Points, in no order, along strands that fork, close into loops and pass close to each other.
In the rows, 128 means zero.
Points whose rows are less than 123 apart are linked; no others are. Some points are linked to none.
J_910: [100 168 124 151 100 110 142  78 170 100 127 182 145  69 144 173  96 101
 240 128 115 162  81 130 150 162 128  85]
J_942: [124 109 139 170 170 120 150 173  88 183 133  90 129 124 162  67 136 138
  58 136 145 107 154 114 117 140 183 134]
J_898: [101 123 114 129  68  97 163 104  87  83 128 134 149 123 110  98 108 128
  75  90  93 105 155 102 130 150 125 154]
J_982: [171  68 127 113 163 135 110 110 160 162 123 101 128 158 151 137  98 107
 165  98 122 167 154  96 130  83 141 128]
J_976: [150  83 134 136 173 128  83 143 139 157 130  55 131 118  74 184 151 124
 201 151 127 135 137 177 140 112 111 133]
J_582: [ 93 109 151 186 110 109 146 118 173 110 138 114 115  99 163 144  64  95
 108  69 149 125 168 103 136 126 138 125]
J_461: [137 104 109  98 150 129 117 135  87 184 116 104 129 141 104  99 150 131
  66 138 101  92 195 108 116 129 145 169]
J_134: [133 104 120  54 170 140 105 142 130 143 105 140 128 142 129 135 174 110
 114 167 139 137 125 112 107 109 116 128]
J_657: [159 105 176 150 184 112  99 150 171 222  96  64 111 168 157 100 151 129
 150 127 103 118 146 172 123 100 177 124]
J_446: [120 154  54  83 152 201 104 139  60 168 133 136  92 150  87 168 153 180
  81 178  88  80 145 161 160 126 131 150]
J_265: [174 117  50 125 151 162 107 119  54 123 144 116 110 129  64 167 125 166
 115 164 108 126 187 119 114 131 115 185]
J_125: [157 114  50 131 138 131 116 131  53 134 122 124 124 143 114  98 156 189
  69 109 123 134 124  96 127 139 164 155]
J_118: [124 136 123 144 185 152 127 128  96 110 148  79 107 135 160 105 134 138
  82 161 167 130 108  78 108 111 143 100]
J_46: [ 90  97 131  75 205 114 131 141 113 161 130  86 101 140 156 108 134  89
  77 160 166 136 160 169 115 128 168 139]
J_214: [ 88  94 132 146 119 121 168 148 118 127 106 135 117 142 161 100  73 131
  78 111 134 112 108  78 141 102 147  92]
J_669: [172 134 157 167 124 150 126 181 151 194 149 117 161 144 126 115 141 141
 168 153 102 135  92 135 114 135 134 134]
J_544: [140 156 164 122 189 128  80 161 149 181 117  83 113 133  98 133 192 119
 132 209 119  83 129 169 118 128 110 128]
J_80: [ 78 125 125 130 113 129 142 173  82 166 106  96 143 162 102 105 104 159
  85 146 125 107 101 145 138 144 134 135]
J_969: [118 142 151 172  73 105 120 119 199 109 122 175 106  68 169 156 135 100
 163  97 134 148 143 172 123 191 118 115]
J_398: [106 108 133 133 201 142 145 109 124 116 134 106  75 149 181 139  85 106
  98 139 192 144 120  97 114  97 145  94]
J_560: [138 121 122 110 162 130 106 105 121 108 116 109 105 118 149 122 127 119
  77 109 199 137 192 109 120 113 128 147]
J_26: [ 84 109  96 153 158 116 186  97 140 120 156 165 131  96 158 157  91 116
 132  73 159 155 136  68 121 129 157 133]
J_295: [142 181 144 209 112 118 172 113 194 117 180 152 140  90 182 122 105 124
 186  98 118 125 117 100 129 147 147 106]
J_459: [135 121  75 151 178 150 118 150  68 155 152  75 127 117  74 160 135 160
 113 176 127 131 160 137 116 153 137 174]
J_682: [126 131  54  98  86 140 113 134  49 104 159 152 113 159  86 133 126 156
  49  87  87 107 102 156 163 130 154 162]
J_205: [ 88 140 143 163 108  98 165  79 158 111 124 134 177  99 120 126 102 111
 175 100 134 153 130 108 146 147 127 122]
J_481: [153  94 144 133 180 124  91 109 181 158 101  87 114 139 158 146 137 125
 163  68 146 151 178 129 154  95 149 121]
J_128: [126 107 103  87  88 145 135 147  99  84 121 174 123 167 123 133 104 134
  95 113 106 153  84 100 115 100 123 130]
J_828: [155 173 122 150  86 140 139 151 103 116 153 175 139 127 122  88 207 152
 118 154  84 102 100 112 111 177 109 138]
J_458: [116 128 115 115 123 117 155 115  71  46 173 125 137 131  74 145  82 137
 105 120 116 148 103 111 120  87 124 156]
J_823: [148  96 133 100 138 129 109 136 171 151 118 166 136 125 149 121 183  95
 129 127 118 144 161  86 101 131 121 133]
J_485: [112  95 126  77 178 146 133 141  63 131 146  85  87 173 126 127  91 102
  88 174 152 142 139 170 106 105 150 135]
J_430: [152  98 128 160 119 138 131 144 107 166  84  82 126 166 148  83  89 190
 102 143 136  93 113  99 129 114 130 106]
J_811: [166 141 166 187 132 130 167 142 189 197 116 163 138 130 188  86 107 132
 159  88 126  96 134  90 166 107 163  99]
J_227: [149 106  96  99 158 115 113 167 123 159 141 119 150  84  76 161 197 120
 175 177 133 131 135 164 112 148 111 151]
J_316: [140 115 148 136 145 158  83 168 160 115 165 121 101 109 147 139 165  75
 117 161 135 129 124 111 108 136 108 103]
J_491: [146 137 141 125 203 108 131 143 141 205 128  98 174 115 114 122 179 143
 172 151 138 146 129 144 122 125 150 150]
J_415: [ 89 112 137 114 150 115 149 119  97  79 161 119 140 107 100 145  89  83
 111 119 144 159 138 104 127 106 125 143]
J_494: [117 189 153 156 155 116 142 108 189 195 102 166 141 138 166 122  96 130
 228  80 148 107 111 111 200 112 151  81]
J_64: [138 165 175 156 183 143  88 122 187 155 113  90 109 151 169 136 136 144
 212  65 125 116 136 143 192  86 151  80]
J_164: [165 125 104 155 136 136 132 120 163  87 174 110 137  75 156 148 144 138
 168 129 157 162 123 123 111 152 116 130]
J_337: [131 138 130 106 100 123 122  92 124  61 157 141 116  86 124 120 139  89
  82 113 133 112 197 109 124 142  95 148]
J_69: [140 147  96 105  51 146 118 138  99  76 148 173 121 129 126 116 162 140
  99 138  73 111  96 132 114 170 107 123]
J_694: [130  97 165 130 108 132  76 155 175 170  83  98 121 158 134 134 115 121
 134 119 140 135 137 173 130 130 113 123]
J_84: [ 98 123 133  86  86 119 126 142 139 153  78 176 167 140 107 116 154 125
 144 147 104 130  97 125 121 145 115 125]
J_764: [148 146 112 138  53 104 139  89 144  61 113 104 129 118 129 154  88 161
 148 133 133 139 117 180 101 165  80 134]
J_515: [118 139 128  57  64 142 117 130  91  55 134 224 109 133 109 142  98 107
 114 132 113 149  98 130 121  96 102 129]
J_954: [ 79 152 127 136  84 117 144 115 139 114  87 186 131 123 155 113 122 139
 112 119 154 128 101 101 127 153 123 104]
J_925: [ 96 130  95 135 100 104 183 102 113  56 142 141 152 123 120 153  63 152
 129  84 125 168  86 110 116 111 148 135]
J_540: [137 124 152 173 159 153 133 198 110 195 154  88 125 160 114 116 131 132
 126 196  95 112 106 149 105 145 144 135]
J_289: [148 146  74 152  54 138 140 115  87 100 145 137 109 139  90 145 128 170
 113 148  54  92 148 146 115 187  86 170]
J_373: [176  88  89 122 110 149 105 136  80 138 131 105 107 151 116 114 103 136
  68 122 106 122 187 101  95 123 130 171]
J_304: [143 146 151 163  69  85 141  89 165 127  89 140 135 117 165  97 144 145
 134 107 132 132 166 161 123 191  99 137]
J_386: [187 121 130 135 114 121 123 134 167 130 139 148 148  87 125 148 192 113
 236 150 119 146 105 149 128 149  96  98]
J_389: [116 138  84 146  87 101 193  73 148  84 128 174 135 120 177 147  79 159
 158  80 120 161  98 111 109 146 143 121]
J_943: [110 139  90 112 100 161 111 164  79  76 166 127  87 152 150 121 105 146
  32 119 129 110  75 135 131 109 148 113]
J_997: [146 131 140 164  75 121 105 114 156  92 131  87 142  99  95 164 116 142
 188 146 132 129 117 181 128 164  79 124]
J_867: [ 97 147 111 149 103 136 135 157  86 110 134 113 140 156 106 105 121 166
  87 138 106 114  48 108 138 127 134 115]
J_448: [121 160  94  62 126 152 124 115  67  44 176 168 118 106 105 134 158 120
  86 129 134 126  99 121 140 110 116 132]
J_132: [109 123 155 161 130 154  99 138 193  92 156 146  75  95 163 166 119  67
 119 114 149 126 133 100 116 126 116  91]
J_44: [ 85 155 109 102  99 102 147  98  84  59 115 132 137 120 112 128  97 160
  84 104 173 142 130 147 137 131 118 159]
J_393: [113 130 121 106 154  98 144 125  98 166  87 127 161 141 108  74 184 154
  88 133 123  94 156  90 125 135 142 155]
J_928: [160  91 114 137 144 143 113 143 123 127 168  89 135 108 120 145 127 117
 135 127 134 163 150 120 105 135 126 155]
J_437: [151 167 136 125 129 122 133 157 113 164 132 165 161 108 106  90 224 143
 115 159 112  99 138 138 106 173 126 167]
J_213: [ 88 154 130 109  99 129 123 100 149  76  87 182 118 112 127 167  95 112
 143 135 179 153  95 124 124 128 103 108]
J_934: [113 142 114 137 148 151 124 176  71 194 108 101 116 176 120  94 142 181
  70 178 114  75 106 150 130 141 152 130]
J_612: [ 62  96 155 139 155 108 173 155 118 174 103 108 134 152 161  90  88 120
 105 130 143 125 110 125 141 122 173 100]
J_745: [140 153 110 111  74 158 123 104  75  53 180 130 109 125  95 120 126 124
  62 116  79  75 149 106 123 114 109 140]
J_916: [173 169 204 161 150 131 121 173 175 209 109 113 154 146  96 118 167 126
 175 166 106 106  96 168 134 111 140 132]
J_632: [133 101 145 171 195 120 131 144 142 174 130  79 107 117 186  98 123 113
  92 114 171 136 174 119 121 126 177 126]
J_326: [155 135 161 161 133 130  90 102 161 132 111  77 139 145  98 132 150 141
 162 143 134 107 139 119 134 130  89 125]
J_876: [ 74 111 181 147 151 129 113 145 179 142 132 123 102 121 150 144 110  60
 132 124 129 141 131 128 138 120 143  89]
J_375: [110 147 215 191 125 102 116 128 175 158 102  98 158 130 107  90 138 103
 144 123 114  94 139 122 159 119 131 107]
J_827: [155  98 107 127 158 143 123 110  70 150  93  74 112 179 110  99  99 165
  94 150 135 116 137  86 118  94 133 127]
J_858: [ 88 158 160 179 112 103 176 147  92 151 117 127 188 129  95  73 139 163
 117 123 117  97  91 107 150 144 152 134]
J_968: [160  99 137  83 161 158 102 129 113 110 118 125  90 173 144 128 118 107
  98 159 149 139 140 100 104  79 116 114]
J_881: [140 108 136 134 112 143  98 172 166 107 161 138 129  76 124 159 157  90
 180 165 133 145  89 136 115 130  99  91]
J_681: [108 118 153  87 155 111  92 128 172 146  81 114 148 121  95 152 171 112
 188 155 147 142 103 156 138 112 107 109]
J_403: [153 131 149 116 175 109 117 157 194 213 114 128 170 114 144 125 173 128
 196 113 128 159 124 173 140 119 158 143]
J_587: [127 123 102  93 131 153 120 158  77  65 180 148  93 128 153 150  89 126
  63 120 160 166 108 131 106  97 137 141]
J_157: [152 164 130 161 139 118 147 155  94 165 129 134 160 125 114  65 199 171
  86 133 110  91 135  98 121 147 157 158]
J_528: [106 188 135 186  94 100 164  68 186  71 149 151 137  69 165 159  91 118
 200 124 116 136 100 111 119 168 131  84]
J_652: [156 137  84 111 118 148 113 103  87  79 134 121 122 133 106 129 143 168
 105 142 143 121 129 119 108 142  99 153]
J_467: [168 136 116 173 121 121 148 122 118 151  80 113 145 131 156  68 134 210
 105 119 159  99 131  87 129 129 136 123]
J_510: [102 152  91 118 179 127 147 126 103 113 127 142 150 125 139 111 173 170
 108 122 166 153  82  87 128 135 144 122]
J_251: [141 155  67  73  64 131 126  89  58  76 147 192 105 145 119 120 142 158
  54  74 108 117 108 175 160 137 136 157]
J_333: [151 105 137 135  80 126 107 107 190  60 133 163  94  84 137 191 110  78
 198 114 123 156 123 146 124 126  98  97]
J_183: [103 127  89  73 113 132 128 149  88  74 158 164 142  82  97 151 164 114
 128 147 144 157  94 147 125 148 109 128]
J_318: [ 98 166 108 142 109 135 130 155  82 119 165 109 151  97 103 116 154 150
  90 138 138 108 133 154 129 181 126 161]
J_190: [159 153 194 174 185 126 107 145 177 200 106  73 129 149 167 102 140 147
 176  82 133 118 142 170 175  91 178 106]
J_615: [162 117 171 196 151 136 154 179 120 208 144  85 136 154 151  73 123 130
 101 152 108 103 132 121 110 123 174 127]
J_521: [ 97 138 118  84 107 110 141 101  48  83 117 134 144 148  62 128  92 145
  88 113 126 125 131 134 148 103 112 167]
J_17: [132 161 131 161  52 127 132 106 169  65 104 115 126 134 148 123  87 161
 127 136 132 111  99 114 105 137  98  96]
J_350: [101 193 140 161 127 130 143 111 187 162 130 184 157 105 162 147  86 116
 230 109 129 139  77 116 168 144 148  86]
J_732: [119 119 191 144 138 106 124 133 168 186  72 111 143 163 128  74 138 116
 123 139 112  81 135  98 143  97 127 100]
J_434: [149 129  77  87  46 168 114 143  82 100 157 157 105 121  99 151 134 148
  99 136  83 105 143 173 119 167  94 161]
J_673: [112 131 162 133  87  96  98 130 180 133  94 153 141  90 130 128 167  99
 142 114 136 133 167 174 136 178 113 134]
J_405: [125  93 126 101 153 130 142 128 120 172 103 111 170 170 108 121 124 142
 159 145 113 148  97  92 120 103 130 126]
J_374: [ 98 130  77 139 153 110 164 119  92  85 125 146 120 127 148 115 129 171
  66  85 160 135  82  72 145 110 166 116]
J_351: [ 66 104 183  96 155 124 123 143 145 141 121 118 112 151 123 112 121  45
 116 172 108 126 122 123 123 109 139  86]
J_509: [104 110 127 137 148 123 123  92 192 137 128 181 108  84 144 199 120  81
 211  59 145 158 149 139 151 142 139 110]
J_831: [183 119 140 172 100 112 113  67 179  78 148  69 133 120 126 146 117 130
 189  97  96 125 154 125 126 130  97 121]
J_329: [160 137 114 132 140 144  99 104 107 105 134  83 126 133  74 152 145 146
 144 178 133 110 143 115 114 133  74 148]
J_395: [109 132 143  78 114 127 130 130  90  93 119 188  88 147 146 132  66 112
  62 102 174 139 164 124 125  74 118 143]
J_451: [119 152 179 193  88 117 130 143 139 139 129 104 148 117 115  78 128 126
  97 128 122  72 151 111 135 150 115 134]
J_569: [101 100 150 115 136 102 127  83 170 113 101 166 122 114 115 178  93  82
 168  72 161 172 158 141 145 108 123 133]
J_891: [160 140  91 164 109 146 125 131 114  95 139  94 132 147 132 122 117 182
 108 136 119 120  89  89  98 124 121 129]
J_277: [ 70  94 162 111 122 135 155 144 108 118 128 139 101 157 145 116  74  63
  79 133 114 131 119  93 124  95 145  94]
J_92: [105 108  72  98 129 146 129 171  47 139 162 139 125 165  62 147 128 136
  87 131  65 128  85 138 146 130 142 152]
J_899: [113 131 127 163 144 116 174 173  96 174 118 131 174 137 139  79 131 189
 109 112 132 131  65 112 145 131 176 121]
J_842: [110 119 150 137 167 100 143 100 188 200  75 127 144 148 159 119  94 134
 182  77 149 115 144 112 186  93 152  98]
J_676: [143  87  97 113 121 151 147 135 128 119 129 156 123 158 165 143  75 135
 125  99 127 175  98  81 104  94 134 123]
J_161: [138  97 112 148  76 133 160 133 143 117 144 122 159 148 139 126  71 136
 155 104  81 149  94  86 112 114 131 127]
J_935: [111 106 180  99 175 107  83 111 169 144  76  80 103 159 119 124 148  89
 115 123 131 115 172 137 147  87 125 113]
J_852: [143 128  77  90 151 178  98 174  99 185 128 123  93 133  87 169 163 143
 114 202  86  85 167 155 129 145 109 165]
J_518: [174 157 167 178 112 136 125 126 217 164 125 173 127 130 183 112 156 116
 189  80 116 122 144 111 157 126 138 102]
J_971: [165 112 149 116  95 148  90 118 144  79 126 124  83 149 143 137  87 105
  93 125 146 129 153 112 107  86  89 129]
J_370: [131 109  83 164 137 131 138 166  76 128 148 115 121 117 154  85 141 155
  42 101 125 125 132  89 120 138 181 140]
J_362: [148  92 118  91 104 135 136 117 152  74 133 196 118 102 123 175 106  81
 185 126 129 180 108 112 110 104 102 113]
J_477: [100 123 148 165 104 135 135 110 202 144  94 165 112 134 169 141  78 114
 148  96 139 114 116  88 142 116 129  87]
J_809: [158 139 148 191  82  84 152  77 170  81 165 100 152  78 139 137 112 111
 198 104  79 143 144 144 124 167 105 121]
J_636: [ 98 107 165 132 224 107 137 110 155 173 124  66 129 150 158 117 131  97
 156 133 144 144 137 131 148 100 167  99]
J_818: [146 120 116 105 104 164 114 124  69 111 148 122 102 156 106 103 105 122
  48 125  90  79 167  88 127  98 116 148]
J_903: [150 156  91  85 114 193 110 113  27  90 207 148  86 140  78 165 104 153
  69 132  84  85 134 166 152  68 124 164]
J_353: [107 132 181 115 182 113 101 129 196 151 113 132 142 105 117 138 182  78
 188 147 113 138 116 124 143 103 131  85]
J_717: [161 141  97  76  81 156 128 106  46  47 202 175 108 121  74 148 118 121
 102 129  64  98 144 139 126  96 102 158]
J_377: [145 131  49 146 108  88 149 101  90  55 128 134 126 149 139 115 121 200
  83  81 131 137  74 106 133 125 162 135]
J_975: [110 117 148  97 138 124  94 142 126 157 123  98 138 124  69 143 148  97
 117 160 112  98 165 147 130 134  98 149]
J_127: [ 96 128 109  86 119 173 119 172  66 145 142 112  89 158 159  95 126 139
  28 140 137  93 115 164 133 134 152 122]
J_497: [164 157 109 170  59 135 136 130 143 115 124 128 142 147 149 113 122 195
 149 137 107 119  76 127  95 157 112 123]
J_904: [177  71 135 130 157 129 111 109 136 109 158  81 128 126 104 165  93 100
 164  97 130 172 168 117 122  83 119 144]
J_474: [183  84  96  95  90 134 134 131 112  90 146 151 139 118  98 164 118 121
 171 138 110 170 113 127  96 122  97 142]
J_539: [108 156 137 125  55 101 141 112 131 126  79 171 134 118 149  79 154 145
  97 116 134 104 150 139 132 182 110 129]
J_85: [135 137 121 135  76 104 156  97 136  76 140 161 143  99 137 130 145 121
 158 134  94 152 112 127 104 181  98 115]
J_537: [124 125 119 170 121 114 137 103 191 128 141 169 118  87 183 169 115 111
 172  69 161 157 150 137 129 170 141 126]
J_902: [ 59 131 151  68 155 147 127 153  94 134 141 109 112 138 126 113 134  72
  83 185 130 109 110 146 128 124 137 101]
J_342: [102 159 149 139 164 127 144 143 139 145 135 147 161 114 137 106 173 126
 138 153 138 135  96  89 124 128 137 107]
J_296: [180 182 158 179 170 139 120 151 188 164 163 120 140 105 170 123 145 136
 199 101 157 146 116 151 161 131 163 119]
J_235: [136 126 129  82 130 174  67 166 116 152 122  98  92 154 128 134 137 125
  94 188 139  96 125 159 109 132  96 121]
J_206: [110 163 135 193 131 115 185 149 132 143 127 147 149 103 172  97 114 175
 112 101 168 118  91  98 138 139 164 115]
J_78: [144 102 175 141 192 134 100 135 151 178 130  64  92 177 145  97 160  87
 143 179  95 106 138 137 106 103 158 107]
J_220: [104 124 139  64 130 102  86 132 144 131 110 126 139  72  80 150 183  81
 137 148 143 107 174 193 141 143 100 144]
J_543: [114 120 110  80 114 103 129 133 107 112 135 142 152  62  85 155 182 109
 156 157 146 142 137 181 130 178  99 143]
J_50: [ 86 125 158 144 186 113 172 134 158 202 103 123 149 141 168 107  97 119
 160 118 148 127 111 109 153 103 167  85]
J_998: [111 135  88 119 176 163 132 189  69 183 159 119 122 141  74 151 171 138
 105 201  61  93 132 134 128 145 137 154]
J_230: [153 101 114 135 177 145 104 132  92 204  86  62  91 186 130  93 123 149
  93 191 127  98 161 130  99 116 152 131]
J_330: [113  92 148  92 108  95 141 106 132 127  88 145 155 142  94 149  72 110
 153  94 148 169 150 144 134 101 108 157]
J_558: [114 160 148 115 160 127 121 181 126 200  93 116 135 149 145  84 168 155
  86 173 155  97 109 154 115 133 142 132]
J_154: [103 142 115  58 148 140 111 112  90 157 119 101 130 134  44 150 132 120
 107 164 118  74 191 161 146 114  98 173]
J_419: [102 169  91  97  97 123 147 102  97  10 167 192  99 102 132 140 129 116
  79 111 119 128 111 103 117 120 129 121]
J_162: [105 161 136  23  97 158  91 116 109 103 111 160 127 106  93 146 144 103
 104 160 164 106 135 172 141 117  89 124]
J_139: [136 113 153 126 142 122 115 100 193 128 121 162 143 112 133 141 176  80
 189 115 113 146 142  93 136 125 114 101]
J_243: [136 119 137 129 193 137  93 146 119 195 121  63  84 169 108 123 153 110
 112 211  90  76 168 161 111 127 134 140]
J_808: [134  91 125 110 105  94 151  98 171 166 100 159 171 128 141 120 140 121
 184  90 109 169 152 131 131 151 127 148]
J_245: [102 110 121 125 172 151 132 149  71 144 135  66  99 170 154  97 116 140
  93 177 158 129 100 151 104 131 162 108]
J_41: [160 160 117 155 146 120 139 109 177 124 169 116 159  88 166 145 121 148
 234  99 156 165 112 148 153 148 126 114]
J_199: [181 119 124 164 144 123 100  72 186 109 135  87 120 113 168 140 131 134
 187  68 137 148 173 120 152 122 131 123]
J_267: [110 105 125 104 154 147 132 155 111  95 157 121 101 127 147 169  69 114
 110 132 189 190 106 154 110 105 129 130]
J_993: [153 123 128 133  87 160  89 172 137 157 112 114 119 155 136 122 133 156
 107 148 136 114 129 144 110 150  98 139]
J_946: [150 157 199 189 134 131  85 117 189 119 117  95 130 120 126 130 165 138
 204  83 113 115 136 159 178 113 123  97]
J_325: [104  99  92 102 163 167 131 180  50 162 159 100 101 174  80 154 115 121
 102 188  69 114 118 157 120 126 142 145]
J_281: [ 75 153 145 126 126 144 135 184 112 144 132 155 146 137 128 101 150 127
 106 166 117 129  50 112 123 131 144  96]
J_352: [137  84  98 102  93 106 150 110 114 134 104 143 155 136 125 133 111 150
 133  91 140 180 148 144 114 152 119 175]
J_439: [188 120 134 178 173 134 140 138 162 202 102 121 131 126 200  72 125 157
 130 108 157 117 152  81 139 103 173 100]
J_495: [181 155 159 160 143 114 100 113 153 138 121 113 140 113  84 127 209 142
 190 170 124  92 145 143 128 146  87 133]
J_264: [171 103  89 144 184 135  98 154 112 171 138  79 129 100  75 178 163 138
 162 180 125 128 170 154 115 146 119 169]
J_507: [115 112 125  47 122 141 115 144 105 114 130 178 120 123 127 142 119 100
  82 113 164 156 159 146 118 113 120 156]
J_492: [165  88 104  66 114 140 115 156  92  98 142 164 119 130 103 160 103 120
 124 131 143 176 139 157 100 100 103 167]
J_862: [126 173 185 153 175 116 146 151 191 193 125 150 163 110 146 120 151 119
 183 117 148 144 103 156 155 125 166 115]
J_340: [159 140  87  92  79 112 150  89  86  23 154 190 104 126 126 129 154 121
 100 123  73 145 105 112 107 141 107 128]
J_247: [ 78 107 142 124 189 148 156 111 146 138 135 133  93 152 164 163  64  81
 160 131 163 163  86 107 125  89 153  77]
J_734: [148 115  96 121  54 108 150 109  82  72 114 131 119 150 115 110  72 173
  66  89 110 107 163 126 119 112 121 169]
J_322: [146 103 137 186 138 123 132 131 151 150 137  76 133 122 169 113  87 129
 121  93 148 137 156  95 131 115 150 128]
J_68: [111 141 160 106 195 120  97 161 156 176 106  87 118 133 146 118 175 116
 117 176 165 124 113 183 120 124 132 116]
J_140: [155 103 133 112 124 128 125  90 109 114  96  95 131 176  97 130  78 151
 120 128 146 130 139  95 122  74  97 142]
J_626: [105 150 119 115  82  95 160  53 148  63  88 197 108  94 153 175  88 123
 166 126 150 168 107 156 110 159 102 107]
J_460: [132 160  60  99 124 120 136  85  47  65 142 130 135 134  62 137 172 179
 112 136 108 116 102 139 146 158 100 155]
J_747: [121 104 144 148 100 111 139 116 125 126 126 110 147 133 109  97 123 106
  97 111 102 102 175  83 123 136 117 148]
J_466: [101 171  94  73 111 117 137  97  73  86 117 163 157 122  87 105 198 153
 116 142 118 116 104 129 148 167 104 129]
J_791: [132 142  92  63  94 170 122 110  72 128 139 150 127 123  71 154 143 140
 101 148  98  81 181 168 148 140  95 169]
J_526: [123 156 181 190 101  97 138 114 171 127 152 113 172  84 109 123 135 105
 197 105 104 137 135 146 152 155 127 120]
J_424: [138 113 122 106  71 127 132 115 121  95  92 151 104 145 146 110  88 143
  66 103 154 108 159 109 120 106 108 141]
J_562: [140  91 110 109 164 149 150 130 143 166 136 136 154 152 169 129 102 125
 167 110 121 175 112  77 127 105 157 111]
J_814: [ 69  96 163 155 116 118 148 163 142 159 136 106 153 132 131 123  71  87
 129 112 117 151 113 128 136 130 150 117]
J_359: [ 97 115 162 130  94  87 137  78 149  80 119 145 152  86  91 146 125  59
 173 111 101 151 157 122 143 139 106 125]
J_773: [114 195 148 183 101 105 153 113 141  96 137 117 163  97 129 108 135 168
 143 140 153 116  94 134 127 170 115 127]
J_429: [149 139 140 171 126 132 123 136 184 148 118 151 119 111 195 110 148 142
 115 107 177 126 145 111 117 149 130 124]
J_956: [ 74 101 147  90 196  93 139 132 138 171 112  96 148 129 127 127 138  93
 122 137 151 151 142 135 129 119 155 135]
J_967: [110 141 119 180 129 128 179 132 163 131 161 162 147 103 176 119 110 125
 151  89 134 139 102  66 122 131 157 111]
J_120: [113 140 101 141  95 108 161  58 180 107 104 199  96 104 186 179  85 135
 172  77 163 154 127 135 105 163 122 114]
J_176: [134 108 142 111 115  94 125  86 134  56 141 136 124  84 100 153 133  83
 148 116 146 147 183 142 124 136  89 150]
J_168: [144 122 185 143 119 129  75 165 188 195  86 105 139 153  99 135 157 130
 176 136  98 114 126 187 132 121 119 126]
J_625: [ 97 157 133  76  95 164 100 136 102 111 116 128 114 145 117 125 114 128
  76 154 150  96 116 141 134 121  91 122]
J_463: [102  84 143  83 185 131 138 136 144 132 129 149 110 133 140 178  87  79
 154 126 172 192 111 142 120  86 137 121]
J_349: [187 150 165 156  98 124 125 125 194 160 123 168 156 118 151 117 171 130
 224 120 106 146 114 159 137 157 114 113]
J_317: [165 158  52 110  83  94 137  79  75  36 139 148 102 144 135 129 134 185
  61  91 116 125 107 153 122 145 141 150]

A fork is a point with three links, a tip a point with one. Leave the first point through the second and follow the links. Name the first fork or tip that comes.
J_828, J_437: J_903
J_717, J_745: J_69
J_337, J_176: J_982
J_998, J_325: J_867
J_982, J_481: J_337
J_46, J_485: J_127

A piece is all that can be reached along the links. How many separate loops has the piece of each point below (a circle has one, a figure eight two, a Y none), and how many tips (points with one link)?
J_615: loops 0, tips 3
J_510: loops 0, tips 7
J_507: loops 0, tips 3
J_183: loops 1, tips 4
J_316: loops 1, tips 5
J_562: loops 0, tips 5
